A landscape with many peaks, sampled at points; each row gives a point and its height.
From any point a climber steps to the highest of the 6 points nearest to it. It stops when none of these is higher. Distance is the straight distance between rows; heights are no part of it.
bope h=5.98: [107  84  78 101  98 101  83 109  99 123 107  96  98 112  97 100 102  86
  62 112 122  96  73 116 106  69  85  98  77]
fogir h=6.65: [ 74 100  86 130 119  75 140  52 112  57 120 127 149  71 144  82  85 103
 127 106 108 127 101 156 125 103 134  44  97]
kib h=6.15: [ 93 121  68 100  66  99  92 144  76 115 109 114  97  95 116 111 115  87
  80  99  72 128 115 124 124  88  75 125  98]
Mize h=4.18: [ 92  94  91 141 125 105  63 115 104 123  97 141  77  96 144 106  43 136
 123  92 101 113  88 132 145 127  62 121  58]
tefam h=6.57: [102 117  90 110  85  80  78 137  81 101  77 117 109 108  96 130  95 100
  92  81  75 119  61  83 103 119  75 145  76]
tof h=5.62: [116 103 113  77  95 114 121 102  97 115  78  52 102 152  55 115 131  92
  99  95  74  94 126  58  78  93 121 112 128]
Sos h=4.28: [ 86 123  76 144  73 118  82  99 130 120 108 135  69  71 119  96  66 113
  95  88 103  93  61 146 131 104  77 121  95]
bal h=6.08: [ 77  96  99 110 102 106  54 114  94 118  68 140  95 103 125 105  88 119
  83  77 126 138 121 110 108  78 108 103  81]
Vek h=5.37: [ 92  80 130  50 116 135 128 118  93  81  96  59 100 102  68 104  99  94
 110  89  84  97 133 104  86 112 115  74 129]
zup h=8.04: [107 100 103  84  74 127  93 101  94 116 106  80 112  96 123 101 121  89
 124 119  95  67  90  56  66  85  90 123 100]
Doza h=5.71: [100 105  73 112  79 108  99 135 112 123 113  89  88 105 115  92 115 106
  66 109 108 116  92 122  87  83  74 113  85]
dat h=6.91: [ 87  76 125  71 103 128 125 101  94  88 131  68 101  85  68 104  90 100
 104  96 111 109 146 103  92  95 130  76 123]
vegup h=8.16: [116 148 100  73 132 112  71  71  91  74 112  88 103 114  83  91 139  69
  98 110 104  76  69  50  91  71  78 135 112]
vilo h=6.03: [121 188 111  67 114 121  98 108 125 112 118  58  81 108  97  94 142  94
  89 102  84  52  97  17  99 127  73 152 100]
veza h=7.65: [ 99  84 105  97  94  88 127  68 112  90 126 113 146 102 119 117  43 124
 110  93 102 104 132 103 117  90 109  56 105]
Zamum h=6.81: [110  68  96 113 120 105 106 124  65 110  65 168  86  95 132  98  86 107
  91  86 101 131 130 127  72 116 102  81  87]
febo h=7.00: [ 86  89 128 104 111  93 129 107 120  79 125  80  92  67  63  99 116  73
 110  94 109 123 128  91  98  95 110  78 120]
Luz h=6.36: [ 93 108 112  88  73  84  57 107  86 112  91 122 105  96  88 106  51 107
 106  51  75 101  79 108 104  98  68 138  76]
vagun h=8.07: [ 93  61 114  97  66  71 117  76 129  98 106 111 122  80 116 108  55 108
 113  87  99 108 150  83 106 112 106  70  83]
Tel h=2.92: [121 133 100 132 108  87  80 162  95 139  79 130  69  71 105  94  86 127
 110  89 106  94  59 101  97 124  71 118  67]
kila h=7.25: [106  94  97  90  71 106  79  95  94 106 101  93  90 116  99  92 137  87
 110 117  83  61  81  78  60  78  89 106 101]
Torik h=7.13: [ 84 101  95 108 135  81 127  45 113  81 114 133 150 107 117  94  67 108
 113 118 139 132 122 149 128  90 117  55  96]
tus h=6.82: [116  97 116  94  85 125  89  80 111 125  83  70 118 149  59  99 118  75
  93 118  98  89 130  49  67 109 102  98 128]
pivo h=5.33: [111 124  96 107  95  89  73 109  90 102  90  64  76 107  62  94 137  94
  80  97 100 131  55  64 128 132  74 138  85]
Rusi h=4.57: [ 70  88 109 101  89  95 126  93 109  67  84 106 103  89  93 117 117 114
 123  99  50 124 106  86  88 106  76  80 118]
Dasup h=7.38: [ 97 108 112  93 121 103 105  85 131 103  80  66 103 134  66  95 107  95
 100  93 102 129 120  93  79  97 103  90 132]
zesu h=5.07: [ 97 127  95 106  90 100  67  90 129 121 115 120  67  66  89  84  61 100
  86  80  87 108  70 136 117  92  80 127  76]
gepa h=7.99: [102  78  78 134  93  95 146  97 107 103  80 130 112 101 139 118  56 147
  99 120 115 103 104 156 173 129 148  72  91]
mulol h=3.56: [105 134  89 118  97  88  91 114 113 123 111 146  79  68 104  90  63  98
  87  87  88  88  56 117  98 107  63 129  72]
Varil h=7.37: [ 71  80 104  96  84  91 124 115 102  79 116 112  92  71 109 119  74 110
 122 110  73 104 138  96  98 112  93  60 118]
mibez h=6.33: [141  85  87 142 101  85 120  77 124  99 120 159  79  79 132  94  44 103
  84 116 121 138 120 149 129 144 126  81  89]
sumuv h=4.38: [105  98 125  80  75 132  96  98  80 125  95  75 104 141  67 109 124  75
 105 133  83  87 121  55  63 105 118 127 103]
gim h=2.99: [120 108  92 134 124  87  80 163  87 143  81 141  91  71 124 120  72 121
 108  91  82 106  63 113  94 125  51 115  68]
gogo h=4.56: [ 98 134  86 143 112 100  87 106 126  95  82 172 137  49 161  92  75 115
  94  95 115 117  90 142  82 137 108 112  96]
gubo h=6.70: [ 77 103 111 116 111  95 129  90 118  57 103  91  81  83  66 109 125  75
 111  97  97 121 110  97  91  97  95  70 136]
puvut h=2.16: [ 83  76 107  70  96 102 146 110  76  60  99  48 112  86  94 102 135 108
 110 107  87  70 120  89  88  96 128  88 163]
beze h=5.72: [ 75 112  85 128 115  96  60 103  95 103  77 157 103 102 123  84  80 121
 102  78 147 144 112 124  97  87 115  99  88]
peber h=6.95: [107  75 115  75 105 135 128  97 105 101 119  71 133 102  56  97 102 115
 109  86 108  95 123 111  81  81 132  47 108]
Koli h=6.93: [ 77 109  89 126 129  61 137  68 128  64 114 117 126  82 146  94  75 109
 100 109 130 116 100 145 149  91 125  60  96]
Nuvi h=6.64: [102  94  90  96  71  95  80  98 111  94  83 101  85 137 109  98 105 126
 113 125  69  77 102  70  80  87  91 102  96]
Gonub h=7.63: [118  98 106 108  90 108  85  79 106  96 115  94 102 112  82  73 147  74
 106 117  93  88  97  64  73  58  66 109 102]
zego h=7.57: [ 85  83  97  97  78  95 136 114 110  99 110 102 123  89 124 123  82 111
 104 105  74 113 144  79  97  94 110  59 119]
Kera h=2.63: [127 115 124 116 140  58  36 123  98 156  90 143  76  82 136 108  62 111
  86  80 140 101  76 135 108 129  44 112  42]
nesig h=7.29: [107 103  78 110  65 108  94  80 109 102 103  86 106 132 106  97 133  94
 117 125  88  77  93  72  64  68  78  93 111]
suni h=7.59: [114  94 118  98  80 119  81  82  97  97  97  88 104 104  88  83 138  71
 106 107  90  95 104  58  66  83  91 122 105]
bop h=8.06: [120 172  84  61 113 102  95  95  92  73  86  66  97 112 105 114 149 106
  97 112  80  71  58  47 108  92  77 141 108]
Pivez h=4.87: [102  82 126  70 123  89 129  62  86  46 120  29  87 110  55 101 149  60
 115  91 118  74 137  95 109  97 104  91 140]
Notu h=2.55: [111 105 104  99  68 115 133 115 102 115  64  40  93 146  79 106 142  68
 115 134  74  67 131  54  74  97 122 130 128]
Rora h=7.23: [ 71  90 123  92 109  94 127  86 129  75 115  78 102 119  43 102 123  73
  98  89  94 108 117  91  95  95 109  79 140]
Mosod h=6.85: [125  53  96 119  90 103 131 101 121 122 106 148 101 117 122 106  49 119
  89 104 136 127 122 128 109 127 110  78  80]
deti h=5.23: [ 92  93  84 108 107 109  85 117  98 117  83  82  79 102 117  93 134 108
  83 102 122  98  78 124 105  79 111  88  78]
Vebu h=4.21: [ 76 104  75 137  88 117  70 127  99 125 101 135  68  80 158 108  62 136
 126 114  85 115  71 128 142 121  93 121  88]
Suf h=8.31: [101 121 108  79 125 117  86 103  91  79  95  84 115 104 105 106 143  80
 107 106  80 101  73  72  85  90  83 134 115]
Kog h=5.68: [109 130 102 121 110  84  70 102 120 126  93 140  81  54  83  76  70 105
 106  65  95  82  30 108  90 115  61 133  64]
fug h=4.96: [118  82 105  69 127  85 125  66 104  52 125  28  98  96  70  77 159  75
 105 103 110  63 133 108  82  84  97 100 157]
sozak h=5.43: [101 125  99  78  93 103 142  92  92  92  71  43 111 144  62 112 131  99
 100 106  81  63 108  83  82 101 129 105 132]
ledel h=8.09: [ 81  75 107 119  90  87 145  84 118 110 120 116  99  59 113  85  74  98
  98  94  93  80 106 120 106 120 104  76  75]
zepa h=6.24: [127 102 123 100 103  87  51 120 113 126  76 121  78  80  73  77  58 112
 100  74 108  98  59  90 111 109  77 141  70]
tis h=6.46: [146  62 105 118  98  89 127  85 106  81  88 146  83 112 123 103  56 121
  82 111 124 146 129 150 147 130 141  75  91]
Nusal h=7.40: [112 108 102  90  67 101  93  92 100 105 129  89 108 112 112 104 126  80
 115 116  87  69  93  75  50  66  93 112 104]
Lipu h=6.00: [107 118 101  99  72  83  60  97 105 127 117 125  93  86  84  95  53  92
  85  69  85  93  65 127 114  95  77 143  70]
garu h=7.19: [113 102 115  80  90 100 110  92 119 115  85  56 104 153  68 114 112  96
  91  93 103 103 115  81  70  92 122  83 126]
rupur h=5.38: [114  87 139  87  96 109  76  72  99 118 106  76 107 135  73 101 123  52
 118 110 102  97 137  43  68 100 110 134 114]
ruri h=6.19: [103 109 111  95 101  91  58 102 108 118  88 132  86  80  78 106  53  92
  88  76  88 100  70 107 111 107  70 136  82]
Talog h=8.15: [ 96 117 118  79  94 127  90 112  75  90  94  82 113  92 115 101 137  76
 116 114  71  74  68  72  63  95  90 139 102]
Lopuv h=6.56: [100 125 124  67 116 103  57 120  89 109  93  56  87 117  70 111 127  83
  78 106 111 117  88  66 127 106  92 128  63]
geke h=6.18: [121 128 126 108 100 106  62 111 105 108  96 130  80  74  88  90  61 119
 106  70 101  95  37  98  95 109  75 139  52]
muta h=4.44: [ 89 121  73 141  98  92  83 100 116 108  81 163 120  63 144  74  81 110
 107 105 114 126  78 139  92 117 107 110  84]
Mone h=3.80: [104  97 115  92  64 117 122 110  62 106  77  66  89 141  61 107 131  66
 119 115  72  86 142  41  75 107 131 131 125]
gefi h=7.32: [106  81  98 108  93  85 126  70 111  90 121 118 135  97 105 109  64 122
 118 100 112 109 138 110 107  87 106  51 118]
div h=5.14: [104 106 110  66 104 103 130 105  86  84  85  36  96 125  68 112 149  98
  99 111  94  78 108 110  78  91 119 102 154]
Gorer h=6.48: [ 82  89  88 124  80  70 120  86 113  84  76  93  98 117  78  96 136 119
 108 107  68 101  91  95  66  87  87  82 132]
pipup h=6.26: [ 77  78  91 108 124 101 107  97 118 112  95 104  66 108 115  71 106 109
  82 109 124  86  86 111  88  81  96  82  94]
Leg h=4.72: [ 69  77 126  92 100  72  85  91  94  61  75 103  84 111 113 122  89 109
 112 101  74 103 107  86  74 119  96  66 122]
solup h=7.78: [ 98  86  80 111  90  87 120  63 133 100 109 104 119  86 113  75  61 113
  92 121 101  98 110 116 129 102 118  63  96]
Pag h=7.39: [115  61  79 122  88  90 138 109  93 117  75 143  96 100 150 113  57 128
  97 108 123 101 113 138 132 130 135  85  90]
Mav h=8.17: [ 95  73 124  80 122 112 131  96 115  80  84  70  90 134  50 109 109  91
  86  90  92 116 112 106  84 118 107  77 147]
Par h=5.70: [ 76  99  79 110 101 114  60  91 112 111  93 124  83  88 110  84  74 105
  76  89 146 154 103 115 115  83 113 108  87]
bona h=5.39: [123 125 118  68 101 106  66 121  97 114 119  53  50 140  81 103 105  80
  72  96  94  96 115  52 140 125  67 115  85]
guvo h=6.50: [102 102 115  71 115 113 123 108  91  90  70  46  93 161  56 121 113  99
  98 100  74  97 105  88  80 110 108  94 145]
vef h=4.82: [ 85  99 112  71 119  87 140  92  76  57 113  36  95  90  73 101 150  83
  99 109  89  69 123 109  84  87 121 103 140]
suz h=7.21: [ 75  82  86 121 116  90 101 118  77 117  57 129  79  76 135 100 111 117
  76  96 113  91  93 119  80  95 111  88  96]
vus h=6.35: [121 120 118  86  90  69  54 134  61  97  80  93  84  95  83  89  89 122
 101  78  85  89  68  86 103 114  83 133  86]
nup h=6.37: [108 125 107 102 101  79  77 123  91  93  97  87 107  71  59 103 129  87
  69  87  89 109  64  63 109 127  89 144  77]
sefup h=6.75: [ 67  62 111  99 117 103  94  56 124  96  67 116  81  93 105  71 109 101
  98 105  95  92  73 107  96 107 115  58  74]
bados h=7.28: [ 97  91 109 101 118  87 114  58 119  86 112 125 126 106 107 112  61 117
 105 100 123 109 145 126 119  88 112  38 110]
bot h=7.91: [ 83 102  85 108 112  94 138  85 101  78 115 124 149 116 107 120  69 116
 120 101 120 117 128 121 109  87 114  42 119]
Senu h=6.32: [ 94 109  77  89  61  79  76 136  81 124 109 119 116 112  91  94  64 108
  96  70 100 102 108 107 105  92  69 125  97]
Kazu h=2.49: [ 91 123  78 126  82  91  89 120 103 134 102 157  67  79 124  93  50 108
 111  96  81  84  53 135 125 102  69 127  75]
dake h=7.73: [127 130 110  56 145 117  65  70  73  75  98  90  94 137  79 103 128  67
  99  91 111  92  93  46  95  79  86 138 132]
lelu h=6.38: [ 86  83  90 119 108  96  72 121  86 102  58 142 101  99 120 118  88 124
  84  78 120 131 125 128  98  89 107  98  94]
Gedir h=7.11: [ 98  92  85 129  95  89 145  93  94  71  93 134 104  90 136  94  69 127
  90 117 100 102 101 136 150 111 139  77  88]
vova h=7.17: [ 97 110 117  70 120 107  67 123  95 111 116  82 118  68  78 116 126  55
  64 102  95 122  65 102  90 100  81 124  66]
figuv h=5.35: [101  94  99 126 116  92  96  92 107  92 101 173 126  71 123  74  81  80
  93  81 127 136 114 144  91 114 101 105  87]
Roge h=6.99: [ 99  80 110  74 106 114  77  97 114 127 120  82 104 104 105  97 104  73
  81 100 105  91  74 106  83  79  75 109  70]
Rin h=4.29: [ 76 104  91 129 111 120  80 117 115 124  94 142  98  74 150 104  65 146
 123 115  96 131  66 132 121 130 107 120  91]
fem h=5.77: [ 96  94  78 126 107 109 171 112  90  82 120 136 125 109  85 102  88 131
 117 105 124 115 115 133  85  67 108  37 138]
Fazol h=5.57: [103 115  96 106  77 105  50  88 114 122 106 134  83  99  94  91  54 111
  92  85 109 120  89 143 125  83  82 124  69]
zoled h=5.08: [107 123 105  85 125  94 147  85 100  72  95  33 110 116  56  96 156 102
 102  99  92  50 104  88  77  88 100  98 142]
Raro h=6.96: [100  65 119  76 104 126 117 113 112  93 139  82 120  70  67 103 114 115
 111  94 126 102 131 109  84  83 130  71 113]
fomu h=7.97: [ 90  82 101  57 108 124  68 111  68  99 101  94 119  89 117  97 110  68
 125 113  88  87  62  78  76  87  82 126  87]
boto h=5.11: [105 123  95  59 109  94 148  88 117  95  85  19 110 117  59  80 135  75
  82 109  98  53 126  81  79  86 121 114 127]
ruz h=4.80: [109  62 107  88  91 105 110  65  94  62 128  34 115  73  72  98 144  81
 121  96 112  70 140  91  90  65 130  72 123]
vut h=7.83: [ 84  83 125 103  78  81 109  80 117  78 119 110 118  88 105 124  76 100
 124  93  82 117 128  87  96 102  94  61 116]
Pamo h=6.80: [ 84 103 104 115  88  96 131 100 110  68 119  92  99  65  72  90 124  76
 112 100  78 111 108  86  78 110  93  80 121]
bepem h=7.68: [ 60  59 120  92 109  84  98  78  99  84  86 110 107  92 106 104  76  96
 118  82  74 100 113  98  95 122 104  67 105]
Tovo h=7.27: [109  99 109 106  87 110 100  73 124 106  85  92  99 139  63  89 135  82
  94 104 109 104 106  80  73 101  94  99 126]
dadu h=5.49: [118 161 100  56 102 124  99 126 101 114 115  58  66 126 102 104 123  87
  85 114  86  62  87  31 105 129  78 141  99]
dume h=5.05: [123 122  78 145 103  93  96  95 114  90 106 172 111  64 160  85  74  99
  91 101 114 115 109 157  79 128 100  96  79]
toso h=6.41: [ 91  79 105  68  93 104  68  98 109 106 108  89 112 120 127 104 103 106
 103 133  91  67  76  86  79  78  80  97  97]
non h=8.10: [104  67 110  87  90  89 112  50 132 112 133 116 119  79 115  86  62 110
 118  96  93  89 124  99 116  95 113  71  79]
Kir h=4.60: [ 98  80 101  88  98 102 130  90  87  51 127  36  93  70  87  93 151  90
 118 112 108  63 131  92  91  81 117  93 126]
gemal h=4.67: [ 86 137  69 119  70 106  72  90 124 117 123 125  72  87 109  76  54 106
  79  95 104 110  80 156 120  96  90 109  82]
Senus h=6.06: [100  94  76  91  80  95  63 109  99 123 121 123  88 123 107 119  61  92
  87  85  94 126 113 130 111  87  81 122  75]
bos h=6.29: [121  90 110  91  99  82  49 105  76 108  94 121  90  87  86  98  63 111
  86  66  77 107  69 100 102 118  96 140  81]
Nop h=6.72: [122  95  82 132  84  89 165  89 131 100 100 121 118  85 132  93  84 109
  82 118  93  80 116 117 135 116 142  82  95]
gavo h=6.51: [114 100 125  85  86 110 109  84 106 112  83  70 108 154  64 114 116  76
 108 104  85  98 125  89  70 100 113 105 130]
sav h=6.92: [114  93  89 106 115 127 150  94 110 104 123  96 139  81  61  93  84 103
  88 108 138 107 117 118  83  72 133  53 113]
tamam h=3.95: [102 120  82 133 111  95  91 134  96 136  92 140  70  58 107  94  66 119
 100  88  79  82  42 110  78 121  62 124  71]
getol h=6.47: [131  64 116 127 108 104 113 104 119 103 125 158 105 100 122  98  67  92
  79 102 136 120 141 133 111 129  98  71  87]
Bosu h=6.31: [110 122  98  93 130  73  66 105  96 116  91  69  97 104  66 113 114  89
  81  83 104 128  80  70 132 121  90 138  75]
rus h=4.85: [ 87  92  90 136 117  97  62  89 115 100  68 150 108  69 119  73  85 120
 100  93 143 158 107 131 105 117 118  93  79]
lan h=3.74: [108  91  92 128 105  95  76 114  92 149 101 145  54 100 139 126  61 117
 116  95  82 112  71 117 138 122  58 124  77]
Tak h=6.05: [115 120 110  65  94 111  88 116  91 123 106  63  67 151 112 122 111  85
  88  98  93  94  89  37 113 135  76 142  82]
Zot h=8.21: [ 94 113 124  71 146 109  70 114  79  88  88  94  96 101  97 131 100  72
  83  95  86 109  79  76 104 109  91 136  92]
rebav h=7.20: [108  92  92 117  74  94 108  71 126  98  82  74  87 131  86  87 137  93
 107 106  99  92  98  83  67  86  98  88 108]
Zaf h=6.34: [110 132 114  59 119 108  67 119  91 117 102  71  81 158  98 120 117  94
  75 114  92  91  93  29 125 119  80 127  94]
feguf h=6.88: [ 94  59 130  74  92 122 125 103  87  95 116  55 125  89  72 108  93 112
 122  96 108  88 125 110  74  69 144  70 123]
patad h=6.84: [ 88 113  88 100 107  69  78 117  88 111  90 103 105  77  81 107 120  76
  77  87  93 131  77  89 109 109  79 122  82]
gevi h=4.73: [123 129 101 114  85  77  53 115  76 103  92  77  56 104  90  85 123 106
  51  86 107  89  68  56 128 110  92 142  81]
bibi h=6.94: [ 89  90 125  94 105 133  81  89  59  94 113  85  86 143  84 102 141  75
 128  96 102  81 122  46  82  99 102 140 133]
vinez h=5.30: [ 84 120  87 108  85 109  65  93 117 108 113 119  84  73 112  93  65 114
  95  97 125 125 100 147 124  86  94 116  87]
dure h=4.79: [108  72 104 100 104  89 106  66 110  80 124  39 125 110  55 101 154  72
 141  94 118  70 133  62  91  85 137  51 104]
ges h=7.60: [113 137 102  57 118 121  71 118  86  99  86  58  91 132 114 136 126 126
 107 108  87  89  59  50 128 106  79 132  93]
rak h=6.68: [114  92  83 129 111 118 154  91  97 108 130 111 125  87  67  96 109 120
 122  90 131  99 119 128  74  67 130  37 113]
kebu h=5.06: [ 86  90 131  90  77  87  98  89  89  93  71  82  86 133 110 119  90 130
  94  93  87  79  82  85  67  93  91  85 112]
fuga h=4.40: [103  76  86 114  89 117 141  93  73  60 110  41 128  84  90  90 135 112
 135  82  94  73 139 101  86  63 125  75 131]
Kanem h=6.87: [ 86 103  93 114 102  90 147  51 128  84 116 110 120  80 125  82  74 124
  94 122 112  95 112 127 146 106 122  51  92]
rizev h=5.86: [112 122  95 113  83  65  66 135  65  91  71  81  71  98  79 104 121 113
  99  81  97 115  73  59 116 116  76 142  89]
rino h=7.14: [ 83  92  84 118 114 100 160  91  87  64 107 131 136 122 115 110  89  98
 136 106 110 116 126 130  93  77 111  28 130]
kop h=7.84: [106 114 131  79 132 114  56  71  59  76 104  99  86 131  73 108 139  56
 108 101  90  98 103  58  80  86  76 136 124]
beba h=6.90: [116 176  92  68  97 123  85  92 114 118 104  53  82 110  92  80 132  73
  75 104 102  59  88  34 107 104  63 139 108]
ter h=7.61: [ 98  85  80 125  99  97 154  96 111 116 137 109 106  80 138  80  87 111
  92 124 102  88 101 114 131 113 109  77  80]
Lef h=6.98: [ 83  88  98 121  84  85 123 105 101  54 110 108  98  71  81 102 101 101
 123 104  71 106 135  86  99 104 105  73 125]
fubi h=4.69: [ 88  58 107  74 120  95  72  93 112  96  65 100  84 135 105 100  99 121
 113 103 103  92  79 108  81  91 103  89 105]
puze h=6.07: [ 89 102  76 108  79 106  64 119  87 119  93 112  85 126 104  99  83 118
  87  96 104 126 103 127 120  85  92 125 102]
firub h=6.61: [ 84 120  79  99 100  98  81 122  89 116  87 111 108  85  88 109 105  74
  78  83  79 110  75 109  98 108  73 136  88]
lanez h=6.76: [ 88  99  84  91 103 115  91 103  98 130 122  90  95  96  92 101 121  64
  71 111 101 108  95 123  94  79  85 104  63]
palob h=6.44: [112 164  92  60 106 125  89 127  91 106 102  56  56 140 114 113 135  98
  94 113  85  71  71  24 114 100  80 141 114]
Velid h=5.55: [124  95  81 139 112  72 106  90 129  77 103 168 108  68 136  57  76 102
  77  96 138 113 122 147  82 135 107 105  76]
nopop h=9.24: [ 80  89  88 128 109  80 151  88  89  47  96 123 147  74 148  87  78 106
 117 129 106 115  92 173 143  99 145  68 105]
vavir h=7.90: [ 80  69 103 126 113  85 124  93 103  96  83 125  93  72 123  80  96  92
  74  96 107  86  99 112 106 108 123  84  81]
Magug h=7.67: [ 97 108 118  61 121 115  74 111  87 104  82  72  93 140  94 134 114  91
  81  97 102  94  71  38 127 110  92 126  92]
luza h=5.67: [ 99 100 127 101 103 139  99 116  33  88  90  84  87 129  79 116 139  63
 128 126  78  90 132  49  95  92 109 129 119]
lut h=6.55: [ 96 110  76  98  78  77  78 143  62 129 111 118 107  80 104 112  83  78
  92  75  78 115  80 113  92 104  63 129  81]
pizim h=7.01: [ 83 105  68 118 103  82 160  80  97  65  84 124 114 101 141 100  80 137
 114 111  97  96  93 138 149 106 136  71 103]
zise h=7.95: [105  99 119  85 116 122  62  78  80  78 122  83  92 107  70  81 147  48
 124 101 111  99  92  53  68  84  87 126 106]
Dos h=7.07: [106  99  84 112  72  88 133  98 109 100 121  91 128  73  97 124  87 126
 121 113  81 112 133  89  92  91  84  63 116]
geda h=6.27: [ 79  98  76 109  95 110  92 136  87 116  79 108  77 107 123 113 118 123
  79  93 111 125  99 127 100  81 106  84  85]
deg h=8.28: [ 74  76 117  85  95  87 103  83 128  96 104 111 117  73 101  93  64  99
 108 104  93  92 106  91 101 122 127  78  87]
nofu h=8.60: [105 139 113  49 127 118  77 115  70  91  91  66 119 118 101 136 132  93
 112 123  72  80  59  55 107  92  96 131  91]
siz h=4.55: [107  68  99  96  79 121 136  93  85  84 102  43 139  85  93  96 127 124
 138  88 106  66 117 107  64  63 136  63 133]
Pel h=5.10: [120 124  97  88 104  78  58 100  97 107  93  63  46 126  83  89 140  98
  72  86 107 110  71  54 133 120  84 128  77]
Gilu h=6.49: [ 93  69  95  95  86 115 131  78  78  96 110  76 148 116  90 104  96 127
 124  73 113  50 130 118  66  76 139  44 125]
lefep h=5.22: [110 110  77 129  88 101 144  99 102 100 119 106 139 101  95 100 118 124
 108  92 111 113 126 124 102  73 116  45 129]
keliv h=7.74: [132 157 118  50 113 121  68  77  97  88 115  70  92 124  89  94 126  84
  94 104 112  85 100  25  98  71  73 130 128]
kuge h=6.04: [113  76 118 129 107  93  96  91 104  98 109 183 108  83 133  79  67  90
  78  95 134 141 137 136 102 126 116  78  72]
rel h=0.57: [ 86  96 100  55 102 114 127 121  78  70  92  39  95  99  90 110 121  89
 121 100  86  70 118 105  94 107 110  93 143]
Gis h=6.30: [116  85 114  77  98 109  72  94 119 126 105  83  84 138  96 101  98  87
  90 106 122  74  89  94  86  84 101  85  90]
gul h=7.35: [108  79 121  64  99 130  75 124  97 128 110  92 108 110 115 115 101  77
 100 102  93  88  88  88  81  76  88 119  88]
boz h=7.26: [ 82  59  97 128 120  90 138  85  73  74  95 140 141 100 141 108  55 118
 121 128 106 114  82 169 156 136 159  77  88]
Gusab h=6.67: [101 116  79  93 107 101  84 124  89 138 126  88 109  83 106 108 124  59
  63 108 109 107  90 121 105  93  62 126  70]
Ririd h=6.09: [125 110 119  93  82  71  45 137  72  85  72  93  69 114  98  95  97 120
 100  76  75 112  69  64 119 114  89 153 106]
Ladu h=7.22: [108 107 111 109  99  86 119  65 122  89  90  82  82 142  49  85 125 102
  98  95  95 108  89  84  89 103  94  85 129]
Nev h=6.86: [103 103  88 117  84 123 159 117 122 104 122  88 143  69  83 127 115 106
 108 110 110 111 130 103  99  78 111  64 111]
tev h=7.50: [100  81 107  41 114 117  71 117  89 120 124  89 110 116 106 111 105  64
  76 112  97  96  96  90  94  98 100 118  64]
mava h=4.58: [ 81 133  78 149  97 112  59 100 127 119  93 142  90  69 113  67  63 144
  95 102 111 136  59 128 128  97 111 115  73]
fopal h=4.86: [101  75 112  78 117  98 115  64  99  69 135  31  93  94  69  90 160  83
 134 107 125  74 147  86  98  60 110  89 130]
Gil h=7.08: [107  58  76 139  90  87 140 120  95 116 101 140  96  73 152  79  71 109
 103 118  86  79 115 124 120 116 120  79  86]
Sasan h=4.53: [ 80 133  57 138  89 108  64 101 113 112  82 136  94  64 145  67  70 140
  99 116 113 136  78 122 107 110 108 108  88]
Zuke h=2.44: [106 103  96 123 124  86  96 131 103 136  92 142  84  86 121 114  63 119
 122  86  70  89  67 119 101 118  56 113  89]
Lodop h=6.89: [111  65  91 114  73 101 140 123 100 119  94 145 103  87 121  99  83 105
  79 107 104  92 130 116 109 147 124  87  83]
zinu h=5.45: [102 105  81 110 100 124  80 122 117 117  98  93  83 106 109  92 126  86
  63 127 119 104  67 130  89  71  87  98  85]
leb h=2.70: [ 90  78 100  87  81 117 143 118  85  67 122  44 119  71  84  97 135 107
 116  92  87  60 138 102  84  72 125  83 145]
nas h=7.24: [103  80  93 116 117  70 152  93  86  88  94 139 138  94 147 117  67 132
 108 125 100 123  94 171 152 125 155  76  94]
zufe h=7.02: [105  57  95 124 100  85 130 125  80 131  87 159  97  96 132 106  85 102
  95 107 109  99 127 128  99 136 117  97  84]
Pipo h=5.09: [ 82 122  85 132 110  96  58  86 125 113  89 131  91  74 114  78  87 126
 100  88 127 139  79 136 111  93 107 106  86]

Call two points neighbours if one is among the 6 nearest of the other. Go from one point of each pair to the other, from neighbour to neighbour, staying as high as possible. Name the lowest point that can't be avoided.
nopop and Mav | Lef
deg and gepa | Gedir
deg and bot | veza
gepa and nopop | boz

For each start below, name the point where the climber stops.
dadu | nofu
muta | gepa
Mize | deg
Sasan | deg
bope | nofu
Nusal | nofu
Gilu | Mav
mava | deg
Gis | nofu
gogo | gepa
